A landscape with many valleys, sampled at points; each row gives a point and its height.
From any point a ball rolls to the lowest of the 2 points nearest to it. It stops when none of these is lower. Distance is the straight distance between rows; heights are no part of it.
<988>: [159 145 153 140 149 132 131 119 116 149 165 135 117 137 130 105  64 136
 156  97 202 109 121 105 134 118 125 145  84 142 121 125 183 125 127 145
 103 122  80 147  88 120 161  81 115 137 135 138 111 135 153 155 102 126
 125 160 121 127]  height 703
<431>: [ 94 112 108 145  96 170 158 137 130 105 136 107  96  96 154 143 157 160
  96 144 102 131 143 150 122 144 146 152 138 113 128 123 155 139 139 130
 123 130 123 123  99  97 113 115 112 103 122 131 177 122 149 116 127 165
 149 116 100 116]  height 348
<539>: [ 97 129 138 180  87 142 137 115 147 102 114  77 107 147 146 162 135 172
  87 163 132 170 194 131  98 134 151 122 134 162 105 142 148 128  95 143
 124 149  76 140  94 155  79 140 104  80 152 149 172 180  93 142 112 147
 112 169 120  93]  height 147
<693>: [144 151  91  81 115  92 139 140 128 129 132 128 130 134 177 126 184 135
 117 203  73 106 123 159 142 107 152  98 148 130 155 138 110 159 107 138
 120 122 156 103 137 115 130 183 131 143 153 123 118 136 140 109 161 106
 128  94 131 138]  height 310
<1139>: [ 77 109 169 211 119 252  94  70 154 106 109 153  96 108 113 114 140 123
 128  75 127 135 142 135 112 177 136 157 123  79  81  78 112 143 151 121
 173 132 129 125 182 135  98 104 154  78 112 132 144 120 101 118  86 205
 117 137 106 133]  height 397
<700>: [ 89 117 107 175 105 153 170 156 140 106  78  54 132 121 115 179 144 150
  84 137  88 145 152 122 103 154 141 113 149 153  80 133 136 123 107 115
 122 140 118 107 131 171  75 123  96  96 139 157 175 144 101  93 142 155
  95 123 143 113]  height 126
<696>: [110 100 165 189 122 244 135 118 140 121 125 117 114 107  99 126 101 142
 116  33 176 141 135 108  95 173 128 172 111 104  68  86 159 101 142  91
 147 118  89 153 134 144 103  75 124 107 108 149 147 122 148 144 104 181
 123 158 113 133]  height 181
<417>: [138 135 100  83 107  70 140 159 125 120 127 119 141 122 136 132 164 135
 116 176  95 131 126 140 134 108 120 121 148 135 154 145 104 132 127 126
 127 129 150 128 117 111 125 152 131 131 141 116 128 133 147 125 152  96
 149 106 129 126]  height 276
<65>: [ 93  95  93 105 109 124 147 183 130 112 107 114 147  73 104 151 201 106
 105 143  45 142 105 146 124 141 118 131 169  92 146 126  72 119 152  90
 153 121 184 106 145 121 108 146 163 121 100 101 165  91 157  92 170 139
 170  69 125 150]  height 509
<622>: [110 154 126 125 169 192 113  63 137 148 171 190  52 116 203 101 123 140
 173 158 142  89 144 161 147 142 176 135  94 110 152 109 139 220 149 184
 126  93 125 108 138  66 190 114 167 128 150 133 120 139 120 132  76 180
 143 110 118 132]  height 572
<595>: [114 104 137 165 135 214 170 145 123 126 142  99 115  96 126 130  94 144
 109  46 166 118 117 122 109 166 139 168 110 107  84 102 194  96 152 106
 122 130  94 134 100 123 123  65  98 132  98 149 151 103 166 132 123 166
 125 140 116 129]  height 288
<1076>: [113 131 137 174 136 194 138  98 156 133  90 119 125 144 143 116 139 126
 111 120 101 105 135 135 112 149 137 104 122 120  78 100 143 149 133 147
 127 149 115 106 172 165  96 101 101 120 134 158 126 129  83 118 110 166
  79 137 127 129]  height 318
<188>: [142 135 115  50 154  82 108 160 112 133 121 148 165 135 120  98 132 102
 154 126 113 100  80 131 158 127 103 126 128  95 161 142  95 131 142 115
 143 116 182 142 175 110 166 149 153 158 113 114  69 112 156 132 145  82
 138 101 144 145]  height 636
<532>: [130 147  96 125 121 153 165 110 129 130 152 128  97 129 219 135 160 154
 122 202 103  81 138 162 144 125 176 102 131 132 131 117 173 174 116 169
  94 131 117  88 113 103 132 144  94 136 159 146 142 136 124 112 127 149
 106 103 114 129]  height 234
<970>: [163 186 104 107 140  99 134 102 121 145 119 143 136 172 178 115 120 130
 140 188 132  82 138 147 157 116 145  75 123 145 122 128 146 152 110 173
  98 130 117 111 138 138 140 153 113 149 175 147  79 160  98 138 138  99
  65 124 140 121]  height 293
<738>: [ 95 139 165 191 123 216  89  40 168 119 111 160  82 157 153 102 164 122
 125 140  90 125 154 148 109 145 152 113 114 119 101  90 109 186 118 158
 152 134 112 103 190 139 105 144 130  94 152 153 143 149  70 122  73 202
 105 151 109 128]  height 362
<678>: [126 129  93 101 125 122 146 147 140 133 107 111 141 120 157 140 203 114
 110 179  40 107 116 162 132 125 161  90 157 112 135 130 103 159 106 121
 127 134 176  89 171 144 119 186 133 145 135 127 138 115 132  82 177 127
 121  80 135 156]  height 240
<456>: [163 100 154 130 112 106 137 177 121 128 122 106 153 131  53 156  83 115
 130  60 188 162  91  70 105 121  94 166 124 156 127 133 135  47 126  69
 114 108  98 141 103 149 127  94 107 147  82 136 138  96 153 146 139 109
 138 157 127 121]  height 663
<443>: [168 123 159 155 133 146 155 166 109 145 156 111 111 120 103 142  55 128
 128  54 207 128  94  95 115 126 127 168 102 150 116 128 192  55 134 103
  99 120  71 134  77 130 147  68  90 139  91 147 144 107 175 152 125 123
 125 171 117 118]  height 470
<334>: [117 116 116 157 127 113 144 148 144 117  59  73 188 149  72 167 126 114
 100 110 109 165 158  88  94 133 110  89 162 172  81 147  95  92 105 100
 134 135 141 121 164 205  66 116 114 125 139 148 134 136  70  97 151 116
  84 136 170 113]  height 317
<25>: [128 109 139 128 122 130 139 135 138 127 107 107 164 133  87 129 117 124
 117  91 139 151 125 101 108 135 106 138 125 125 105 122 123 113 132 112
 134 123 127 147 132 149  99 104 124 134 117 134 133 119 125 135 133 126
 122 138 129 133]  height 594
<787>: [132 117  94  91 155 132 166 163 121 137 113 120 152 106 142 119 138 110
 129 121  93  90  90 147 142 145 127 120 137  89 128 127 133 123 157 127
 123 139 173 106 149 120 133 110 120 162 105 120 117  88 156 106 159 114
 123  83 134 147]  height 545
<1025>: [ 89 102 138 140 109 142 110 131 149 118  84 126 172 113  67 135 180  93
 125 106  74 175 125 107 105 145 103 131 157  95 107 119  43 113 138  93
 185 111 175 136 187 165  69 144 163 104 107 104 141 110 111 106 142 136
 139 115 135 154]  height 530
<751>: [124 109 104 135 135 156 190 173 110 128 144  87 128  98 131 142  97 134
 104  81 145 110 101 133 127 153 125 148 118 120 109 122 189  90 151 115
 102 142 117 119  80 117 125  73  80 146  98 138 155  92 168 116 143 137
 128 115 125 128]  height 361
<928>: [104 121 123 116 114 133 106 111 143 131 112 144 136 126 138 126 214 102
 118 169  33 134 121 156 126 121 152 100 159 100 141 123  60 166 108 117
 166 124 187  99 194 140 112 205 167 127 126 108 138 114 119  91 161 139
 138  96 127 159]  height 321
<815>: [115 158 140 142 153 183 111  73 139 142 170 171  69 125 176  90  99 153
 166 138 179 110 163 136 135 134 154 144  76 124 133 113 158 198 139 178
 122 109  91 141 119  89 171  91 151 121 156 142 115 159 135 152  65 179
 142 147 116 125]  height 528
<560>: [127 120 104  98  96  50 148 181 116 113 137  99 132 110 108 151 156 143
  98 163 114 156 130 137 128 106 106 133 146 153 158 155 113 106 130 104
 121 142 135 133  77 114 120 139 117 113 125 114 152 135 148 129 153 105
 165 110 128 117]  height 226
<1126>: [140 147 139 183 120  99 136 107 118 123 121  93 140 171 135 161  65 146
 108 145 184 136 186 120 128 115 132  91 132 166 110 157 172 105  92 147
  98 162  60 130  82 176  92 118 102 120 144 152 133 167  71 160 125 114
  71 175 140  78]  height 540
<499>: [167 142 119  68 134  36  91 156 114 111 111 125 208 176  79 119 105  93
 148 117 161 115 117  95 154 119  87 100 149 160 139 163 106  85 100 114
 120 129 150 159 163 157 147 165 137 160 127 134  56 124 107 139 160  57
 102 146 161 103]  height 589
<373>: [156  99 159 144  94  69 120 178 120 118 136 102 131 134  50 172  94 133
 112  83 190 205 125  77  97 110  92 164 133 178 147 155 124  38 103  57
 115 128  88 149  73 150 110 122 107 112  87 126 150 125 133 160 143 112
 154 168 130 105]  height 637
<125>: [117  90 142 100 156 137 120 146 131 136  91 141 182 117  66 118 129  83
 154  66 122 136  82 101 126 148  92 144 125  83 124 117  82 103 157  83
 159 113 172 145 179 154 125 116 154 154  88 108 104  89 146 126 141 111
 137 110 137 167]  height 641
<549>: [ 75  83 147 152 120 175  97 122 137 124  91 160 164  92  67 131 160  85
 147  83  92 164 102 112 123 159 102 146 147  68 124  95  43 108 154  96
 201 115 189 129 196 152  83 136 188 103  87  88 132  88 120 109 132 146
 147 101 120 171]  height 579
<203>: [159 130 143 162 120  75 117 113 117 122 118 100 170 172  90 156  56 123
 120 112 192 151 169  88 119 109 109 104 137 174 114 152 151  78  85 124
 102 152  80 143 103 186 100 119 111 137 133 144 115 144  81 156 139 103
  82 176 147  82]  height 578
<1164>: [136 161 150 109 106  83  89  75 150 119 111 156 136 176 142 109 151 138
 129 181  99 162 178 113 108 106 125 107 139 162 134 133  79 153  98 166
 149 118 122 157 137 139 114 195 153 116 175 124 110 180  93 144 118 111
 131 156 141 118]  height 338
<273>: [136 126  68  89 143 112 185 188 116 128 112  97 148  96 153 140 159 114
 109 154  71  82  92 164 144 144 143 106 150 109 136 139 139 120 147 126
 106 142 175  89 133 121 131 128 107 160 114 127 137  94 163  86 180 113
 120  65 141 142]  height 505
<165>: [121 123 108 141 110  97 154 152 138 114  86  72 161 136 104 166 134 132
  97 143 101 153 153 115 109 125 124 104 153 164 103 148 116 113 106 124
 123 140 128 121 127 172  85 131 116 118 141 142 148 144  99 111 154 115
 101 128 149 113]  height 224
<335>: [138 149  99  61 123  77 117 145 104 133 185 172  90 108 170 115 159 153
 142 181 121 111 118 157 163  89 129 145 132 119 182 133 112 156 147 132
 127 109 156 122  95  45 171 144 140 130 142  97 113 135 169 133 115 108
 187  95 115 130]  height 412
<1113>: [127 131  67 117 124  78 194 202  99 118 119  67 130  97 137 176 126 141
  93 173  98 102 114 157 146 133 133 113 149 157 138 159 156 104 125 123
  85 154 137  92  72 129 116 121  85 128 131 138 167 127 150  94 174 109
 116  88 143 118]  height 449
<31>: [135 104 150 131 127 155 128 133 127 130 139 130 133 113  86 116 107 130
 130  71 163 150 110  99 117 123 104 169 108 114 121 111 137 112 143 106
 134 112 114 155 113 120 133  95 133 134 106 128 141 117 161 144 117 137
 155 142 115 143]  height 552
<41>: [148 162  94 113 119 104 158 125 118 135 147 126 117 142 198 134 137 150
 128 207 125  89 141 152 153 110 161  98 128 144 138 134 159 151 112 169
  95 131 110 102  97 112 129 145  98 134 166 136 126 149 124 129 138 111
  97 115 124 119]  height 214
<906>: [135 128  97 103 145 106 147 167 138 139  64 102 186 137 109 134 165  94
 118 135  67 115 104 132 127 137 123  87 159 115 117 146  89 114 130 106
 136 139 188 109 197 175 112 151 130 152 116 131 101 108 116  88 176 101
  93  98 154 150]  height 580
<62>: [145 127 108 137 166 156 183 147 126 145 106  98 160 127 140 126  83 112
 120  92 142  74  99 131 134 156 126 102 117 117  84 115 184 109 153 140
  92 154 132 105 136 158 122  72  80 171 113 151 110  95 126 118 142 122
  72 109 138 131]  height 450
<991>: [158 147 160 116 112  42  90 108 124 122 152 143 134 172 116 116  93 141
 147 145 182 167 166  98 132  94 107 128 119 167 150 152 124 108  94 139
 116 134  85 174  73 123 133 155 135 109 152 112 104 171 105 175 114  89
 144 170 135  94]  height 453
<359>: [162 139 139  74 145  64  93 136 119 129 129 144 168 165  94 103  94 106
 166 106 165 116 102  99 148 117  95 126 114 142 141 142 118 114 117 123
 124 115 134 163 147 131 160 134 141 152 137 130  70 128 132 154 134  77
 126 141 145 128]  height 639
<1137>: [119  99 121 115  93  47 142 195 119 105 120  86 153 115  54 169 143 133
  95 123 134 195 131 105 105 115  85 143 152 167 149 158  93  76 117  67
 130 138 127 145  80 144 102 137 124 108 111 113 157 133 131 129 154 114
 167 124 140 114]  height 282
<353>: [172 143 129 102 185 135 115 138 102 157 180 153 101 107 134  92  58 104
 191  70 198  85  61 110 150 124 125 164  86 120 132 127 175 126 160 141
 106 105 106 135 101  99 216  72 118 176 118 129  98  93 189 132 106 117
 147 141 140 146]  height 586
<67>: [107 131 124 191 114 177 149 113 151 120  78  79 126 151 142 148 138 141
  90 136 103 123 152 132 101 145 145  91 135 149  70 114 152 137 115 141
 119 154 100 102 150 181  83 110  84 109 147 172 151 148  74 110 114 159
  70 148 135 113]  height 233
<651>: [151 130 121  95 115  32 106 146 122 107  99 107 198 164  79 140 114 110
 125 133 144 153 148  94 124 109  95 103 164 173 132 168  95  87  94 109
 128 142 138 153 138 165 117 161 138 144 137 130  93 138  99 135 162  69
 114 150 162  96]  height 542
<259>: [ 85 107 166 178 141 223  88  65 145 124 118 176  98 106 112 106 126 119
 147  86 125 134 135 136 126 160 132 154 107  83 111  89 102 169 151 146
 172 120 139 133 184 124 125 112 177  97 112 120 135 123 109 129  87 185
 137 128 109 145]  height 468
<256>: [102 124 110 168 108 132 170 164 111 118 148  67  94 111 151 171  95 172
  84 142 157 126 151 151 124 144 147 135 122 147 123 153 196  97 115 120
  93 161  81 127  45 124 102  96  73  95 127 148 177 146 137 137 136 141
 114 145 118 104]  height 219
<1063>: [156 134 118 118 183 154 170 145 114 149 140 120 146 119 147 110  70 106
 144  78 162  66  80 128 147 148 126 123 101 110 100 117 195 110 159 147
  93 144 128 113 122 130 157  67  90 183 112 139  99  89 157 121 131 117
  91 113 137 138]  height 502
<231>: [111 144 129 125 182 191 118  69 136 162 132 192  73 125 183  98 124 118
 172 137 112  79 119 163 148 145 162 120  99  95 139 104 130 199 149 173
 138 121 143  99 180 103 176 115 161 143 134 132 102 121 106 128  96 169
 122  99 127 147]  height 613
<877>: [113 107 130 109  94 109 115 146 121 110 166 149 102  89 108 127 165 155
 113 133 126 169 135 137 133  99  96 171 132 115 168 122 106 128 156 105
 143 114 141 149  89  73 138 129 148 111 119  96 158 130 168 143 116 132
 203 118  98 134]  height 471
<1012>: [125 155 151 146 124 144 112  72 154 130 119 148 114 168 158 110 133 146
 128 160 121 130 167 127 114 124 137 109 110 144 113 112 130 171 115 177
 130 128  98 135 144 139 112 138 127 119 167 145 120 171  92 148  93 149
 103 154 121 120]  height 426
<522>: [117 137 142 135  85 102 114  95 153 108 119 121 125 154 140 137 165 155
 107 187  95 179 185 119  99 107 135 119 143 162 130 136  94 147  96 155
 144 128 109 150 113 137  94 182 136  97 160 123 155 174  99 136 119 124
 144 156 126 110]  height 271
<1115>: [109 128 110 102 164 180 134 104 119 145 175 184  71  90 201 116 149 139
 156 149 105  80 111 175 165 138 175 145 129  87 170 114 137 190 165 157
 135  95 171  91 124  44 191 129 170 143 123 104 137 101 141 109 104 149
 167  78 114 139]  height 638
<616>: [126 121  82 125 127 109 195 187 102 124 139  75 129  94 136 159  99 136
  97 125 131 100 107 148 138 146 126 126 131 140 122 146 180  93 140 123
  88 153 125 109  66 119 122  90  73 139 113 137 161 107 158 105 155 119
 120 102 130 121]  height 407
<755>: [164 145 173 139 127  96  86 123 119 148 192 160  71 136 118 104  79 153
 165 116 217 164 141 103 129  86 120 173  79 152 158 140 159 116 118 124
 112 113  60 170  54  92 174 115 127 101 138 112 125 164 158 174  85 125
 174 183 110 118]  height 451
<557>: [106 118 134 125 182 187 104  83 124 152 139 191  88  95 144  99 104 112
 179 101 132 104 109 154 148 148 142 148 101  81 151 108 118 187 167 157
 158 113 156 126 167  96 187 104 186 140 115 112 112 106 129 130  99 156
 152 101 129 152]  height 575
<639>: [ 89 117 150 139 119 161  82  76 141 140 116 180 116 124 131 120 187  99
 142 152  50 135 117 163 135 136 157 118 146  91 148 105  50 172 119 132
 188 122 194  95 213 128 119 200 187 116 117 103 135 110 102 106 135 156
 138 100 113 163]  height 389
<266>: [113  92 116  93 130 106 138 184 136 122  82 108 202 112  59 139 160  84
 126  92  99 151  92 102 115 146  86 127 152 103 125 139  69  88 148  66
 155 117 177 138 163 159 102 128 146 148  93 107 122  89 140 109 164 102
 141  97 146 153]  height 675
<333>: [147 154 123  56 150  63  85 139 129 126  98 149 183 175 111  95 135  95
 151 134 105 119 101 114 157 126  98 108 133 123 157 150  74 127 122 125
 155 114 176 161 203 142 156 183 166 149 126 125  45 138 121 133 147  75
 118 128 160 135]  height 687
<383>: [105 114 120 137 102 153 143 127 144 116 113 113 128 115 134 137 166 139
 106 144  81 138 139 135 114 134 136 128 144 112 114 120 118 147 130 134
 136 125 138 119 142 127  99 132 128 111 128 130 160 126 126 116 135 151
 133 116 115 129]  height 396
<1080>: [162 137 115 122 120  62 153 162  91 136 170 108 126 128 131 146  84 136
 127 139 178 111 119 134 152 108 117 123 121 149 145 157 174  88 117 121
  83 149 101 128  53 113 138 105  83 126 123 124 129 124 142 141 137  87
 123 132 125 108]  height 323
<477>: [158 145 133  99 142  90 122 126 117 137 141 136 145 148 124 105  90 124
 153 124 167 112 117 111 143 115 111 127 106 135 132 134 146 129 124 140
 111 126 117 146 117 121 151 114 126 146 143 131  95 132 136 150 122  96
 123 136 131 128]  height 673
<419>: [121 145 150 129 131 149 110  83 142 132 149 161 100 140 149 100 112 152
 147 143 148 129 158 123 125 120 131 142  96 127 134 116 136 174 129 170
 128 114 101 149 123 104 139 116 146 117 156 129 121 161 129 155  85 152
 140 145 112 127]  height 482
<35>: [169 110 156 153 112  52 106 144 113 115 135 104 156 156  66 166  63 119
 126  95 198 181 147  74 109  99 100 135 138 181 141 162 136  48  79  89
  99 140  71 148  86 172 108 127 112 128 103 133 124 131 105 166 143  97
 121 183 142  84]  height 611
<276>: [130 134 137 145 142 169 145 125 116 140 178 133  93 107 157 108  88 157
 134 101 181 109 132 129 134 128 139 159  94 123 124 120 193 135 142 145
 109 131  89 141  79  90 152  77 110 133 128 134 138 129 166 142  96 150
 143 147 109 125]  height 672
<144>: [143 165 142 157 128 124 118  79 145 133 105 133 135 186 152 120 108 142
 120 159 143 121 172 121 122 119 132  86 117 166  99 120 146 146 109 176
 116 145  84 132 131 169 105 131 114 128 171 154 108 175  69 152 104 128
  75 167 136 103]  height 479
<1042>: [135 137 114 145 109  93 158 148 109 129 160  97 107 127 156 153 101 159
 108 161 162 125 148 140 141 115 135 127 119 148 143 155 177 108 115 136
  92 152  88 132  49 113 115 110  86 108 133 130 152 146 133 146 129 114
 123 139 117 104]  height 275
<912>: [119 145 138 159  90  99 124 100 143 110 120 102 113 162 161 153 144 168
 102 198 124 171 197 123 111 108 151 110 142 172 129 152 129 135  89 164
 120 145  80 140  79 147  92 173 116  92 164 133 160 188  87 147 116 125
 120 162 128  93]  height 215
<852>: [ 92 106 148 154 148 222 104  81 131 126 154 175  78  81 143 107 120 134
 151  98 137 120 132 152 144 155 144 168 113  83 141  99 130 178 167 151
 153 105 144 128 141  78 165 104 184 114 112 111 144 111 132 122  89 176
 164 111 106 141]  height 531
<682>: [139 115  96  93 135  81 154 187 130 122  79  86 198 128  87 145 138  99
 116 120 105 125 106 117 126 142 105 103 155 134 122 155  99  95 131  95
 121 135 171 122 157 164 111 127 122 152 115 130 113 107 126 102 175  91
 105 101 158 131]  height 627
<497>: [129 131 127 123 146 133 121 118 150 140  76 132 160 154 115 113 152 103
 124 127  80 119 117 128 117 132 124  97 139 114 107 123  93 137 132 129
 148 137 164 120 198 169 103 140 130 139 129 134 100 120  94 113 145 122
  93 123 142 146]  height 512
<78>: [182 134 157 157 136 105 142 150  99 144 160 111 126 142 106 150  33 120
 144  80 221 109 106  95 132 114 124 140 106 160 125 140 200  57 112 113
  76 132  62 129  74 144 151  75  88 139  98 145 123 113 148 157 126 100
 103 176 120 104]  height 428
<997>: [118 118 113  87 120 113 108 139 105 123 190 178  80  79 144 119 162 154
 131 146 128 135 124 154 155  97 113 169 133 108 186 122 113 155 173 118
 140 105 164 128  91  38 177 127 158 130 124  86 145 123 176 133 103 130
 214  96 101 138]  height 443
<706>: [140 124 165 139  94  76 102 120 135 122 154 129 115 148 104 125 112 159
 118 130 173 197 171 105 111  93 108 156 113 159 152 148 126 104 107 119
 127 135  82 178  61 117 115 144 132  92 136 108 141 169 123 173 108 115
 168 175 117 101]  height 492
<316>: [ 93 133 159 182 107 186  80  48 168 114 105 151 103 154 134 112 192 113
 121 148  64 148 152 139 102 132 149 106 136 121  99  95  74 176 103 145
 166 129 137 107 196 151  87 183 135  97 151 137 153 143  73 109 102 183
 116 145 119 138]  height 283
<93>: [137 112 123  84 164 122 136 151 121 138 114 135 164 120 109 109 119 103
 149  92 125 105  82 122 140 138 107 133 120  91 132 126 120 118 156 114
 131 127 168 132 157 126 145 110 134 165 105 117  99  93 156 126 145 104
 132 103 133 155]  height 588
<422>: [ 86 111 112 168  99 190 170 148 124 103 139  80  91  95 151 154 127 170
  85 116 135 128 153 149 106 166 152 159 128 121 106 121 188 114 134 112
 121 146  98 130  81 111 106  91  86  97 124 147 180 128 154 127 124 173
 132 136 107 106]  height 294
<1023>: [123 119 114 101 185 162 103 110 107 150 167 183  88  79 149  95 100 119
 179  97 155 104  94 150 155 133 133 160 103  84 166 117 127 179 179 143
 146  98 155 131 129  69 206  99 176 154 117 106 112  97 163 126  99 138
 177 100 134 150]  height 614
<458>: [153 121 112  84 193 137 106 146  92 151 181 169  94  82 135  96  87 105
 187  71 175  93  57 131 158 123 119 170 101  97 158 123 147 141 181 125
 132 102 142 127 106  75 225  91 139 184 106 109 103  84 196 119 106 116
 176 110 141 155]  height 621
<647>: [188 138 164 124 126  46  96 158  93 146 208 156  72 129 114 129  87 135
 165 115 214 145 112 104 146  79 109 162 100 159 163 156 169  77 126 107
  90 118  71 151  44  88 191 114  91 103 111  99 117 141 162 164 103  97
 166 167 113 118]  height 405
<761>: [105 132 113 124 143 191 144 104 122 131 185 161  66  91 201 113 143 160
 135 143 127  87 134 163 150 135 166 159 123 102 152 117 172 178 162 161
 118 108 136 104  96  43 168 105 137 129 131 115 150 114 151 115  92 164
 161 104 101 122]  height 612
<1086>: [115 114 172 160  84 140 104 117 138 114 168 134  80 125 107 124 129 181
 108 120 180 203 181 123 101 106 124 182 105 142 144 130 136 111 117 107
 139 131  76 185  63  98 115 136 132  77 136 111 167 176 147 178  95 147
 182 180  97 107]  height 529
<20>: [118 151 140 141 127 153  96  57 159 132 114 153 108 172 173 113 191 119
 122 179  64 123 148 150 111 116 155  77 131 136 119 107  94 191  89 156
 139 133 134 107 183 150 109 200 127 125 172 144 126 151  76 108 119 156
 102 131 129 148]  height 172
<1078>: [147 162 156 110 121  69  85  78 141 126 124 158 140 184 129 104 106 137
 148 158 147 155 177  99 121 109 112 115 120 165 134 136 103 137  99 168
 136 122 102 174 116 133 130 164 152 117 172 127  93 182  93 167 108 103
 129 166 143 108]  height 401
<534>: [154 117 161 141 134 160 129 154 113 141 162 135  95 105  95 122  84 136
 141  57 198 143  96  97 119 117 119 189  99 134 126 119 169  82 152 106
 120 110  86 145  81 106 164  81 115 136  97 132 147 113 191 150 110 134
 161 163 111 134]  height 511
<21>: [128 131 124 112 136 134 131 113 141 136 107 137 139 139 139 109 140 126
 127 141  96 114 126 133 126 128 128 115 128 114 122 121 118 154 133 149
 133 126 146 124 165 134 118 129 133 140 137 128 114 128 117 128 135 126
 113 118 127 139]  height 452
<1103>: [156 165  94 116 120  80 133 126 128 126  91 104 160 166 152 145 166 123
 109 194  83 119 149 142 137 104 147  63 163 169 122 150 111 139  86 140
 114 139 143 107 153 172 119 200 121 147 169 145 107 159  91  99 172  83
  80 116 161 127]  height 435
<309>: [177 145 127 136 135  70 146 141  88 139 158 112 149 148 119 147  44 114
 143 121 204  90 122 119 156 111 119 104 121 152 130 154 189  82 104 129
  72 142  82 125  79 143 142  98  87 143 125 137 104 121 125 150 138  82
  87 150 135  97]  height 374
<1101>: [150 149 110  98 111  52 120 138 134 114  91 107 178 160 119 138 155 121
 115 173  94 147 152 117 124 106 120  90 166 167 133 158  86 117  98 132
 133 134 148 135 144 160 114 184 141 134 154 129 106 152 101 116 166  79
 110 133 159 114]  height 491
<213>: [167 125 131 106 175 140 150 160  99 146 162 131 127 106 123 109  72 102
 162  58 178  85  59 111 144 128 118 159 100 119 122 122 181  98 164 126
 101 120 120 122  99 110 182  72 101 181  98 125 112  80 191 123 127 107
 134 124 134 144]  height 550
<655>: [ 86 123 161 188  73 167 111  90 161  92 106  95 113 146 110 148 156 167
  86 135 123 197 201 113  75 141 137 138 141 147  89 127 104 129 102 129
 161 133  92 163 122 155  65 150 123  61 152 139 175 179  96 134 102 161
 130 179 123  96]  height 243
<146>: [137 143 120  58 125  59  91 152 136 120  99 134 185 152 110 108 174  98
 127 151  73 139 112 123 136 116 103 110 157 121 162 156  52 127 124 111
 168 112 183 150 190 136 138 195 174 141 124 112  76 134 131 121 159  78
 140 120 151 140]  height 727
<99>: [159 170 102 127 139 109 128 108 135 142  85 124 154 179 155 122 141 118
 117 174  99  94 135 143 138 117 138  63 141 155 110 131 128 144 107 154
 109 144 134 106 169 174 121 166 111 154 171 157  87 152  77 116 150 100
  57 127 153 127]  height 370
<820>: [ 97 109 110 122 105 116 143 165 142 114  87  97 162 105  91 152 195 109
 105 142  50 162 126 125 106 133 121 117 168 120 119 137  67 123 125  98
 154 120 168 118 159 153  88 155 152 112 123 115 156 119 132  92 164 133
 144  97 137 142]  height 464
<805>: [ 92 117 168 199 119 240 117  81 155 112 114 128 102 126 121 112 125 146
 113  75 149 132 159 127  96 172 133 151 110 102  69  88 144 142 138 123
 151 132  98 144 160 143  95  91 123  88 126 150 141 141 114 138  84 197
 109 158 107 120]  height 304
<969>: [ 73  81 159 146 126 177  71  96 125 130 108 192 140  80  80 121 139  92
 164  88 103 163 104 129 135 152 117 157 129  77 150  88  39 140 157 116
 206 114 197 131 199 122 122 145 217  99  90  82 127  97 123 122 116 145
 164 100 114 173]  height 522
<976>: [172 125 142 111 118  45 125 173  92 134 184 128 110 123 103 139  99 131
 140 114 187 138 102 114 143  94  97 153 116 155 157 150 158  74 127  95
  98 133 100 140  56 102 161 111  87 123 104 112 127 118 162 148 129  88
 160 142 118 119]  height 368
<1136>: [ 82  88 116 123  96 151 111 146 131 109 122 146 135  71 110 144 201 110
 117 137  56 153 111 151 133 140 124 143 169  82 155 109  59 129 153 100
 171 111 192 107 153 104 110 155 193 107  93  87 163  92 147 104 152 146
 182  77 106 154]  height 539
<542>: [152 101 136 118 124  97 136 163 128 126 105  95 187 139  58 147  96 105
 124  74 166 151 104  77 110 131  92 137 131 150 114 135 124  71 118  81
 120 119 126 143 130 167 110 102 116 156 103 138 122 103 127 135 149 102
 118 143 142 125]  height 635
<953>: [130 131 115 154 153 176 165 122 143 144  91 109 137 133 155 123 115 123
 111 119 113  81 118 140 129 152 137  95 121 119  79 106 171 132 144 151
 106 157 122 100 154 159 113  88  87 148 129 158 119 117 101 116 126 147
  68 120 133 132]  height 388
<447>: [119 126  97 126 125 160 157 118 140 131 120 113 111 124 190 136 189 130
 113 185  59  89 120 168 132 133 174  89 147 118 119 115 146 175 109 141
 109 141 148  76 154 134 122 165 105 144 144 143 149 113 117  84 152 152
 106  85 121 146]  height 158
<297>: [147 163  93  50 133  84 117 134 113 135 155 165 116 136 187 105 168 138
 141 197  94  97 111 158 159 105 148 117 134 114 179 133  99 168 120 140
 128 101 165 116 143  73 164 178 153 141 149 111  86 137 155 125 141 103
 151  93 128 137]  height 367
<971>: [119 140 120 123 130 162 123  82 149 137 127 147 105 149 189 119 194 123
 125 185  65  98 130 165 130 123 169  83 136 116 128 109 119 193  98 147
 125 133 150  86 177 133 122 189 125 140 157 138 128 127  98  96 134 157
 106  99 119 152]  height 75
<692>: [ 84 113 153 137 138 158  76  85 132 143  96 194 132 118  99 113 157  85
 159 119  71 141 108 145 134 141 132 133 132  82 148 102  39 156 141 130
 205 123 199 118 225 133 125 168 201 110 106  96 117 109 107 119 126 144
 140 106 121 166]  height 456
<909>: [106 136 124 154 149 214 155 106 124 131 177 138  74  98 196 107 113 162
 133 111 156  81 145 152 135 153 166 155 108 107 121 110 206 165 157 162
 114 127 102 113  98  73 158  74 117 133 132 136 141 121 154 125  85 177
 131 130 104 117]  height 642

For each start below, name the point where the ball stops.
<359> -> <41>
<373> -> <1012>
<542> -> <256>
<706> -> <539>
<458> -> <700>
<1023> -> <696>
<682> -> <256>
<1086> -> <256>

Call two points neighbours if one is among the 2 nearest of the other. Go from one point of each pair to the other, from neighbour to neighbour, staying as low as possible. Name the highest point that can't be avoided.
<820>, <971> -> <549>
<560>, <971> -> <693>
<700>, <539> -> <456>
<971>, <41> -> <532>
